Each scene shows the same named points in several views. A view is turned or mirrored, and shifted as a whole, has a little noise and may leave points out.
In the rows, 128 means zero.

Scene 1
View 1
Saroz: [122 158 143 147 170 107 171 143 115 109  85 147 175 133 113 182 143 147
 179 149 162 160 143 134 145 161 130 169 112 113 110 132 139 135 127 100
  91 146 127 125 124 102 181 118 169 105 144 113  62 124 148 103 129]
leda: [124 189 132 153 142 137 145 119 130 122 109 141 146 131 116 146 159 131
 191  98 140 175 159 135 140 139 126 131  99 118 146 129 153 153 140 104
 125 112 131 160 137 116 162 117 172 125 112 102  76 141 136 134 102]
Vad: [142 212  97 144 130 189 131  91 162 136 116 134 134 141 109 117 165 108
 200  63 118 158 193 138 147 124  98 107  79 122 163 138 170 150 160  90
 136  85 115 194 159 125 146 108 184 138  92  93  83 149 120 125  75]
Mevum: [106 182 139 140 151 121 152 126 130 116 106 140 166 138 111 163 150 130
 168 117 153 168 153 138 140 143 123 142 101 119 129 136 159 148 136 103
 117 128 122 149 134 105 152 137 166 119 128  99  64 142 127 118 113]
Golin: [180 179 129 152 148 147 153 135 129 137  88 151 119 108 129 130 166 123
 230  98 123 167 157 116 154 152 126 144 109 116 150 118 122 148 142 125
 108 103 138 169 134 133 182  69 203 121  93 126  95 114 160 146 108]
bafi: [ 88 196 135 143 135 125 138 109 136 114 124 130 163 145 111 155 160 126
 161  92 148 179 160 145 135 129 120 123  92 119 145 139 176 161 137 102
 137 115 126 159 139 107 135 148 161 127 120  87  65 157 120 126 103]
Letiv: [129 200 137 124 135 135 131 109 147 150 120 128 114 123 122 129 167  93
 176  58 115 185 153 125 137 129 116 110  99 129 164 127 159 175 149 134
 139  80 122 194 133 120 105 118 196 140  88 103  97 139 123 164 104]
fof: [120 203  99 153 134 176 134  93 154 123 115 134 160 149 103 137 156 123
 185  85 135 158 185 146 147 126 103 115  79 122 150 145 178 148 155  84
 133 105 114 172 156 114 153 124 167 130 111  90  70 159 119 109  84]
zelim: [155 175 102 126 165 172 157 114 155 134  86 139 161 144 105 147 150 112
 180 114 133 131 176 134 159 138  89 143  92 126 122 143 152 125 151  87
  94 117  89 171 147 107 153 106 192 123 127 108  72 127 123  98 102]
ralu: [113 200 115 161 134 154 138 105 138 116 114 137 162 141 108 141 157 131
 189  89 140 169 175 147 141 132 118 125  88 118 148 140 170 150 147  88
 138 111 129 161 149 118 163 125 163 126 110  94  72 155 127 117  88]
Fipo: [123 187 129 153 143 138 150 122 127 119 107 144 156 132 115 151 157 134
 189 104 145 168 162 136 143 142 124 137  99 116 140 133 156 149 142  98
 122 120 131 156 139 114 169 118 170 120 116 104  73 141 134 122 104]
raso: [114 194 119 142 143 146 142 108 143 123 112 134 164 144 110 149 156 120
 173  97 142 166 168 139 143 133 111 125  93 119 138 142 167 147 142  93
 127 117 116 163 145 112 147 129 171 128 119  97  70 150 122 114  98]
dusob: [100 213 122 188 114 149 131 102 126 101 131 144 159 134 112 134 165 153
 212  82 147 187 175 150 138 131 138 118  89 107 168 132 174 159 147  90
 158 112 159 154 151 125 191 125 146 124  99  88  68 170 140 128  83]
tuni: [150 164 159 174 153 100 168 158  91 107  84 159 142 104 132 162 158 159
 227 135 150 187 132 121 143 170 159 165 129 107 138 111 116 149 125 126
 107 133 163 130 121 122 213  86 175 106 116 128  77 117 179 139 129]
puduf: [122 193 129 147 138 143 143 111 138 124 114 137 146 135 117 141 161 120
 184  92 137 171 166 136 143 137 117 125  92 119 150 136 161 153 143 103
 129 108 128 168 139 118 151 120 177 126 111  97  76 144 128 131 100]
mifom: [164 162 141 134 167 125 163 146 126 139  81 145 135 117 124 155 155 115
 194 121 132 158 145 120 151 156 123 155 113 121 128 124 131 139 136 119
  92 118 114 158 126 113 159  92 200 120 119 123  87 109 146 129 124]
Rav: [128 208 150 156 115 130 125 113 128 137 126 132 105 112 132 116 177 113
 207  51 117 206 151 128 131 134 140 106 100 119 184 117 155 182 145 138
 158  79 154 189 133 137 136 105 188 139  73 104 100 143 142 181 100]
View 2
Letiv: [155 160 159 110 127 142 139 139 119  68  89 138 131 159 114  91 139 164
 137 171 156  90 160 141 155 118 158 107 114 146 184 109 102 167 132  93
 113 137 183 103 126 132 109 118 164  85 122 147 155 200 156 113  90]
zelim: [157 170 153  81 113 180 141 166 137 152  93 128 166 162 137 143 114 146
 137 178 166  78 122 118 132 108 127 113 119 133 146 112 148 202 117 139
 145 188 157 125 114 103 116 111 188 126 154 119 144 146 152 100 115]
Mevum: [146 160 120  85 112 141 138 143 164 128  96 125 144 142 135 130 128 136
 133 191 136 115 133 114 147 133 124 112 118 147 143 100 102 154 128 109
 120 151 151 136 124 103 102 131 155 129 137 131 139 161 145 110 107]
Fipo: [142 152 128  86 111 136 146 128 144 121 108 129 145 153 127 120 131 149
 147 188 148 121 149 111 139 122 113 121 113 139 133  96 106 153 128 102
 125 153 164 136 116 110 123 124 161 124 132 121 129 159 152 106 112]
puduf: [153 157 143  94 118 145 139 137 142 116  99 140 144 149 125 115 130 147
 139 184 148 111 151 112 146 123 131 117 110 141 148  98 113 163 128 108
 117 157 163 130 109 113 115 125 171 114 128 126 138 170 153 104 106]
bafi: [153 157 139  94 115 136 127 139 170 133  96 153 135 133 126 122 137 128
 127 185 127 118 151 105 160 134 139 105 102 152 151  89 107 151 136 110
  98 147 146 142 101 104 104 137 169 111 121 132 139 174 150 107  98]
leda: [147 159 129  88 113 142 145 133 143 119 105 133 147 150 124 121 132 147
 146 188 149 118 149 109 142 122 121 118 115 140 135  98 106 155 126 105
 125 156 166 131 115 112 119 124 161 123 132 122 132 163 153 104 109]
Vad: [168 158 187 105 124 159 146 133 112 110 102 168 151 159 104 102 129 160
 138 168 170  96 170 113 146 104 147 115  89 131 160 102 146 189 132 114
 114 172 181 120  88 130 141 116 201  84 120 121 136 178 169  84 107]
Golin: [139 158 123  90 113 147 170 126 102  83 113 103 158 181 123 108 130 187
 161 184 183  98 142 131 116 104 102 133 132 122 131 115 110 170 114  95
 161 162 192 113 139 126 135 104 151 126 144 117 127 156 155 107 116]
Saroz: [131 165  83  65  99 148 143 152 175 163 100 100 160 148 154 152 122 136
 143 202 141 119 107 107 129 134  95 123 137 144 115 101  99 155 114 123
 147 164 138 149 137  85  99 129 143 166 162 117 126 129 132 120 120]
fof: [164 159 173  97 122 157 137 140 143 141 102 165 152 143 117 121 126 139
 132 174 153 106 162  97 152 116 141 110  91 136 148  93 141 180 133 123
 107 175 160 135  85 113 127 123 199 100 121 118 132 166 164  89 110]
ralu: [156 155 150  93 118 147 141 134 149 133 108 155 148 143 122 119 131 140
 137 183 144 123 156  93 149 119 128 114  98 136 136  90 124 165 133 113
 109 165 159 143  92 110 123 130 183 112 120 118 130 163 158  92 109]
raso: [158 161 146  90 116 153 134 147 154 142  98 146 144 143 127 128 128 136
 132 182 143 108 146 106 152 123 137 107 103 144 147  95 122 169 129 117
 114 163 154 137 105 104 114 127 179 114 133 126 138 163 153 101 107]
tuni: [119 149  65  72  97 123 169 116 137 108 124  82 155 164 137 122 133 174
 169 207 154 137 128 116 114 125  69 143 145 134  97 104  78 131 115  87
 162 147 172 139 150 102 122 123 122 165 148 108 107 136 145 121 124]
dusob: [150 144 141  96 117 122 149 101 146 125 125 162 142 137 108 104 139 149
 145 195 141 155 179  82 148 122 114 125  87 136 121  77 111 141 139  95
  98 156 169 154  83 113 142 134 179 111 105 108 108 166 166  90 115]
Rav: [153 146 146 111 130 117 153 106 109  46 111 135 127 160 103  76 148 179
 148 178 154 119 180 131 147 123 139 121 109 141 164 100  86 143 139  68
 111 126 197 110 122 143 129 124 151  86 108 137 137 203 164 109  95]
View 3
leda: [137 151 124 146 160  75 104 106 132 144 143 112 124 125 128 171 147 135
 153 134 132 120 126 129 150 126 128  94 143 102 155 118 137 154 145 120
 150 152 126 126 143 162 160 147 103 131 135 106 150 128 124 144 138]
fof: [132 162 113 160 161  63 101 102 130 152 149 111 160 139 124 137 127 141
 150 127 135 123 125 128 143 123 141  80 123 100 150 119 135 165 141 110
 160 164 138 147 144 144 186 133 114 137 138 102 130 131 132 151 120]
Mevum: [139 145 133 155 158  75 114 112 141 150 119 105 113 127 130 172 130 131
 141 125 147 112 149 133 150 131 114  87 143 125 149 114 121 154 150 113
 150 157 141 141 128 153 156 156 110 118 139 128 154 123 114 131 140]
zelim: [127 159 125 149 168  79  91 117 120 157 120  89 161 140 117 124 119 116
 150 119 146 111 119 170 153 134 147  84 155 139 154 130 120 156 181 118
 144 168 132 126 166 127 164 151 144 122 144  96 128 117 122 112 134]
Fipo: [138 147 123 144 162  74 103 109 134 139 147 113 122 120 131 177 148 134
 156 131 131 117 128 128 151 131 123  94 139  99 160 116 135 152 146 118
 154 150 133 127 143 164 161 147 102 127 136 103 157 128 119 141 141]
Letiv: [131 147 126 152 156  81 135  89 137 160 129 138 136 131 116 149 154 133
 144 153 112 141 111 124 145  85 176 108 181  82 160 127 151 144 126 124
 132 149  90  98 136 142 140 167  92 164 101 109 145 132 147 164 119]
bafi: [138 150 125 168 152  70 131  98 144 157 124 120 126 133 129 161 127 142
 134 130 139 121 151 116 143 115 130  84 134 108 147 114 130 160 130 107
 154 160 137 151 113 146 164 150  94 133 129 131 147 128 121 154 124]
Rav: [139 142 116 139 157  74 124  86 137 140 163 145 119 115 121 178 180 141
 159 163 100 144 102 104 148  89 161 117 165  54 165 121 167 142 110 128
 143 138  88  90 138 170 144 153  70 162 106  90 162 143 142 182 130]
Golin: [134 141 122 114 171  85  78 114 119 123 164 110 115 112 127 189 181 116
 177 150 114 115  89 145 161 128 138 118 175  93 170 125 147 139 164 143
 138 133 101  70 179 170 135 152 109 133 134  64 164 127 125 132 158]
ralu: [133 160 115 159 161  64 106 104 133 149 145 113 147 131 129 152 132 140
 148 128 133 124 129 125 147 125 134  86 122  97 152 119 137 162 136 109
 161 162 136 148 135 152 182 138 106 135 142 105 137 133 126 152 125]
raso: [134 156 121 161 157  71 111 104 135 156 129 111 143 133 125 147 125 136
 143 128 139 120 134 131 145 122 136  84 138 113 149 119 131 158 145 112
 154 163 138 143 134 145 170 147 112 131 135 114 139 126 125 144 129]
Saroz: [143 143 145 139 166  84  93 128 135 139 117  84  91 117 137 196 133 117
 150 117 162  93 155 155 160 160  85  94 142 151 155 120 108 147 182 121
 148 151 153 133 144 163 142 159 122  94 157 123 163 111  92 100 166]
tuni: [148 134 135 111 169  81  75 129 131 109 157  95  71  97 141 234 178 120
 175 134 141  95 128 137 165 160  81 113 148 113 168 118 132 137 169 139
 148 128 133  96 161 196 132 152 100  98 154  90 187 124  93 116 186]
Vad: [124 166 104 157 163  70 100  91 123 156 155 119 184 142 116 118 137 136
 153 139 114 137  96 136 142 106 177  90 141  84 156 129 148 160 138 114
 150 165 115 123 158 134 183 134 114 160 123  77 122 133 151 162 109]
mifom: [137 139 143 126 168  94  91 119 127 137 124  98 111 118 126 179 152 110
 161 133 137 108 120 163 162 135 129 108 182 132 161 128 125 141 185 136
 133 144 115  89 165 156 124 168 123 114 139  99 160 116 113 110 161]
puduf: [135 152 122 152 159  73 110 103 135 153 139 116 135 130 124 158 140 135
 148 135 130 125 128 129 147 119 138  89 145 101 155 121 135 156 141 116
 151 156 124 126 139 148 163 150 106 136 133 106 144 127 125 148 131]
View 4
raso: [118 152 134 116 180 133 149 186 130 121 137 114 126 112 106 146 123 108
 129 127 166 114 127 144  87 128 149 171 115 160 162 149 134 110 128 134
 110 147 117 144 151  90 114 105 155  78 118 114 144  65 108 143 107]
Saroz: [ 97 144 110 119 142 105 154 189 141 118 136 148 118 113 108 150 132  71
 105 127 127 110 102 124 111 146 150 146  94 177 166 120 146 100 134 106
 140 180 135 142 115 106 132 148 152  91 194 119 163 106  88 172 125]
fof: [125 148 135 123 187 126 150 185 124 128 141 100 131 112 110 137 124 123
 142 130 175 116 127 154  86 108 156 178 119 140 161 158 128 111 127 145
 101 127 101 138 151  86 110  96 159  69  85 126 136  63 117 133 110]
Fipo: [109 155 129 118 184 132 155 176 132 115 142 127 116 108  98 141 127  96
 146 138 135 112 125 124  72 124 144 157  95 165 175 133 132 105 129 125
 112 153 102 149 155 104 129 111 142  87 138 117 135  78  97 157 108]
puduf: [114 148 134 117 191 140 149 182 127 119 140 120 123 111  97 144 124 107
 138 132 153 111 125 134  72 126 147 168 108 162 172 148 129 109 126 137
 108 146 107 150 165  98 121 102 150  84 121 109 136  65 107 147 100]
Letiv: [114 143 147 113 224 182 142 172 117 111 142 116 121 105  79 150 127 113
 140 143 159 101 132 120  49 139 141 175 118 185 183 176 112 126 126 156
 109 150 113 159 217 107 126  85 144  94 115  73 126  35 117 131  77]
Vad: [125 136 135 134 209 137 142 179 111 127 144 100 131 107 101 131 131 127
 153 144 172 113 123 134  63 100 164 178 125 138 173 177 115 114 126 164
  99 115  92 133 183 101 118  77 158  70  74 118 126  42 131 124 101]
Mevum: [110 156 132 109 168 131 154 188 136 116 135 123 122 112 102 153 120  97
 121 127 152 115 125 142  95 144 142 164 103 175 162 133 137 108 129 120
 114 164 128 152 140  90 119 125 152  82 149 109 153  83  98 158 108]
dusob: [123 175 148 112 187 131 164 170 131 115 139 108 117 102 108 137 118 114
 176 139 137 127 148 146  51  98 138 161  88 145 182 114 137  93 122 122
  83 129  70 158 154  86 123 101 130  76  94 150 118  89  94 162 104]
tuni: [ 91 145 108 128 163 114 159 167 137 107 149 166 101  97  95 133 135  59
 138 151  75 105 107  85  60 128 144 129  64 180 198 105 142  89 136 105
 137 177  95 148 152 131 161 135 129 106 206 124 138 109  82 188 113]
leda: [111 150 130 118 183 136 152 179 130 116 141 126 119 107  99 141 126 100
 138 136 141 112 122 127  72 124 145 162 101 166 174 142 131 102 127 132
 112 149 105 149 160 103 128 109 146  85 132 116 136  75 101 156 104]
bafi: [118 167 150 101 184 149 157 187 138 115 135 112 123 113 103 158 113 111
 135 120 170 121 144 161  85 139 134 175 110 176 161 134 135 112 120 123
  97 156 119 162 151  79 107 110 148  80 117 106 142  72  99 149  98]
mifom: [ 94 118 105 133 175 123 142 177 127 115 147 155 119 108  89 135 140  77
 111 141 123  96  91  93  86 142 160 146 104 180 180 156 127 108 137 134
 148 170 129 131 169 130 145 122 156  95 182  94 153  72 110 156 109]
ralu: [117 156 136 117 182 131 155 183 129 121 137 109 126 109 108 139 122 113
 147 128 162 120 133 145  77 115 150 171 106 150 166 142 132 104 126 132
 101 136 102 146 149  89 115 103 150  73 103 128 135  72 106 147 108]
zelim: [109 119 107 138 168 105 136 196 121 131 144 124 137 117 107 137 137 101
 109 130 166 103  90 128 110 124 172 165 129 149 156 175 125 114 134 148
 134 140 129 120 143 109 123 112 176  71 134 112 155  61 123 134 118]
Golin: [ 97 117 107 141 196 124 145 166 111 115 150 148 117 100  86 125 145  84
 141 158 106  96  95  78  47 109 162 145  97 160 200 157 117 104 135 148
 135 146  94 130 192 139 154 101 147  96 162 106 127  65 114 153 105]
Rav: [111 153 154 112 232 183 154 156 119 106 144 121 112  94  72 142 129 107
 172 154 128 107 148 108  15 122 130 166  95 181 200 151 114 114 121 146
  96 143  79 166 228 115 138  83 124 102 116  90 109  46 108 145  73]
View 5
leda: [157 146 111 113 116 128 128 111 119 114 133 136 155 110  90 123  96 142
 184 133 108 159 167 116 116 110 152 167 171 105 125 111 134 141 163 139
 122 105 140 130 144 132 141  93 128 118 120 109  84 143 128 118  97]
fof: [157 134 107 139 133 129  79 119 115 128 133 130 154  99  98 120 104 153
 177 131 127 131 179 141 126 100 141 158 201 110 131 103 148 146 139 152
 131 116 148 133 150 122 160 112 159 113 102 112  82 127 128 124 127]
Rav: [168 151 110  86 135 153 108  83 139 130 147 134 131 157  81 100  73 128
 188 121 145 134 163 130 147  92 155 156 164  80 134 102 108 121 157 132
 107  84 127 137 136 175 152  91 105 102 122  81  56 172 140  70  49]
puduf: [153 144 114 116 119 126 114 108 119 117 133 140 154 113  88 121 100 139
 178 128 113 147 169 123 120 102 155 163 178 102 130 107 136 144 156 143
 123 109 144 129 144 127 150  97 139 116 114 104  85 136 133 108  99]
dusob: [170 147  79 113 139 124 104 104 122 147 136 120 151  97 103 129  87 172
 206 145 115 165 170 126 109 101 116 152 205  92 122 119 116 124 173 149
 112 110 114 148 159 157 164  95 123  98 124 102  58 143 121 123 113]
mifom: [156 139 132 115  96 140 166 120 116  85 134 146 159 126  80 124  94 117
 167 137  99 171 168 107 117 123 179 195 119 116 133 108 149 164 149 127
 123 100 153 108 133 112 104  84 111 141 124 124 108 139 117 138  68]
Golin: [175 135 114 121 121 170 143 114 129  92 136 139 149 146  86 112  71 133
 177 149 127 165 172 122 132 116 162 194 124 110 144  98 136 155 143 122
 107  91 139 116 137 141 104  91  88 127 129 119  85 148 108 144  53]
ralu: [157 141 102 127 127 123 101 114 115 127 135 130 154  98  97 124 103 154
 187 132 114 149 173 129 113 107 140 158 195 105 124 111 139 139 158 148
 124 114 138 134 152 132 157  99 144 112 109 110  79 132 128 121 118]
bafi: [140 154 115 106 108 102 114 105 112 127 135 140 160  93  87 127 114 141
 184 115 103 148 166 117 108 101 152 146 193 100 118 120 134 138 173 149
 134 114 139 135 145 120 170  97 157 115 110  98  86 137 147  88 119]
raso: [147 143 117 126 114 119 109 115 109 118 132 140 160  98  90 126 111 142
 178 124 106 145 170 126 117 106 153 160 185 110 126 112 144 147 158 147
 135 115 148 130 144 113 153 100 154 116 108 111  92 130 137 114 116]
Letiv: [148 143 128 102 124 139  95  95 128 119 145 143 141 139  80 101  97 119
 168 106 139 116 165 138 146  91 168 153 171  91 132  97 135 133 149 142
 128  99 153 128 130 140 158 100 142 112 108  86  77 151 154  66  73]
tuni: [174 152  99  93  93 132 201 113 118  91 131 138 160 115  79 138  81 142
 197 158  81 221 165  86  94 129 157 196 119 105 123 134 117 149 187 120
 104  95 116 125 146 141 102  64  69 133 147 119  93 151 103 153  62]
Mevum: [144 154 119 111  99 102 138 113 109 111 130 143 166  94  81 132 112 135
 184 126  85 169 164 107 103 112 161 163 171 112 117 124 137 149 174 144
 134 116 144 124 146 109 148  87 143 125 116 111 102 133 135 110 112]
Saroz: [148 149 117 113  81 102 188 128 100  90 123 147 174  83  82 148 113 137
 183 141  63 200 166  86  82 129 164 183 145 124 117 135 142 163 180 134
 126 118 146 116 148  95 119  77 124 141 128 127 117 126 117 147 109]
Fipo: [160 145 107 110 113 128 135 112 118 116 131 137 155 107  88 127  95 143
 189 139 106 167 168 116 113 108 151 169 168 103 124 117 131 142 165 140
 119 107 134 128 148 130 142  88 122 117 122 110  85 141 124 120  95]
Vad: [163 128 113 144 148 152  65 114 124 126 138 128 144 123 101 106  93 146
 171 130 149 113 181 153 148  97 144 162 193 101 143  87 150 143 124 145
 127 107 154 130 144 138 151 118 152 107 103 109  71 134 129 122 101]
View 6
bafi: [112  84 150 172  85  95 127 157 127 136 142 158 112 103 131  95  99 107
 121  83 113  84 160 118 133 108 139  86  90 164 116  94 107  89 171 130
  92 132 147 126 108 143 125 115 139 148 118 126 110 127  97 130  97]
Fipo: [136  87 144 136  84 106 126 160 127 138 139 146 114 113 147  91  93 121
 129  97 111  79 150 136 144 107 138 102 104 180 118 130 119 102 169 124
 106 122 108 148 103 130 148 114 131 163 141 134 115 131 118 126  94]
ralu: [115  76 149 157  90 117 114 165 126 136 148 132 112 103 148 111 102  96
 108  71 111  93 140 141 141  90 136  79 108 172 103 101 109  87 145 136
  99 122 124 137 114 135 141 115 135 168 118 127 112 121 110 115  98]
Golin: [165  86 151 100  74 137 121 169 126 138 120 133 136 118 178  91 109 135
 144 114 110  67 130 134 170 103 133 117 124 203 118 159 128 119 163 109
 121 124  53 176  68 127 165 125 131 158 140 136 105 143 148 116  96]
Mevum: [111  89 164 154  85  95 126 145 124 115 138 163 102 108 118  97  92 136
 133 100 108  81 147 135 129 123 149 101 105 178 124 119 115 105 163 119
 101 125 129 136 110 141 131 115 129 149 124 135 112 130 105 133  91]
Letiv: [154  70 141 161  74 134 124 186 120 154 113 141 160  99 185  92 131 105
 129  97 113  72 156  74 170  99 122  98 103 177 120  94 104  94 182 111
  91 146 116 150  56 156 136 142 145 120 108 119  96 141 119 126 108]
fof: [118  69 153 160  92 126 106 168 124 136 150 126 117  98 157 115 108  85
 104  62 111  96 134 140 149  80 129  73 107 169  97  93 106  83 138 139
 100 128 124 136 110 135 140 122 139 174 112 123 106 115 110 109 100]
zelim: [109  73 186 140  96 141  97 151 118  97 136 133 110 101 139 128 115 131
 126  85 104  98 105 158 147 103 141  90 138 197 115 123 113 117 120 115
 115 122  97 146 104 145 141 132 126 161  94 124 100 117 121 103  93]
leda: [134  85 149 140  82 110 125 163 126 138 136 148 116 109 147  92  96 118
 130  94 109  77 148 131 144 106 140  99 106 179 115 124 117 100 166 123
 107 126 110 148  95 133 145 117 134 156 135 132 114 131 117 126  94]
Vad: [140  60 145 150  88 151 105 188 123 151 139 113 144  97 187 113 121  76
 106  62 114  94 129 126 168  66 119  74 114 173  95  95 106  83 141 136
 100 131 109 149  87 140 145 131 142 167 106 117 100 118 122 106 109]
Rav: [180  83 116 140  69 118 137 192 128 186 123 138 163 105 198  67 116  94
 132 103 115  64 172  80 176  86 121 104  85 171 114 108 114  86 203 122
  91 143 105 162  52 134 150 130 150 136 143 130 105 146 126 138 108]
tuni: [152 114 147  92  75  82 145 140 125 129 130 166 104 133 131  66  72 165
 159 135 113  59 150 153 137 135 151 134 106 202 137 189 142 126 190 107
 118 110  66 171  96 110 166 100 123 162 178 155 123 148 141 134  81]
puduf: [132  78 148 155  82 121 120 171 124 140 135 144 129  99 156  99 110 106
 123  89 113  81 146 116 153 101 133  92 104 177 115 105 108  95 165 121
  95 135 120 142  90 145 138 125 139 146 117 126 106 129 114 123  99]
Saroz: [104 104 181 129  88  88 128 125 124  94 138 169  83 118  97  98  77 171
 146 120 105  81 134 164 119 146 162 114 119 196 135 156 124 128 159 110
 117 112 105 145 121 131 140 108 116 155 138 142 116 134 117 125  80]
raso: [115  80 157 161  87 115 118 159 125 126 142 145 117 100 140 106 104 113
 116  83 107  88 141 134 141 102 140  86 108 171 113 102 107  94 152 127
 100 129 128 135 108 141 133 118 133 157 114 128 107 122 110 121  94]
dusob: [141  88 121 144  85  92 133 171 132 170 161 133 112 108 157  80  81  81
 105  70 118  80 164 146 141  78 135  83  83 157  99 113 123  72 176 150
  97 118 121 141 117 112 154  92 142 188 159 137 127 126 114 130  98]
mifom: [137  90 174 118  80 124 122 149 117 108 117 152 118 114 144  96 105 162
 155 122 106  75 124 134 150 129 147 120 131 209 133 156 125 134 160  98
 117 123  75 167  79 142 150 130 123 140 121 132 101 137 131 121  91]

In a view up to two points have been moved. Name them for each view, in the order of its rows, or write none.
view 1 -> Fipo
view 2 -> Mevum
view 3 -> fof, Golin
view 4 -> none
view 5 -> Letiv
view 6 -> ralu, puduf
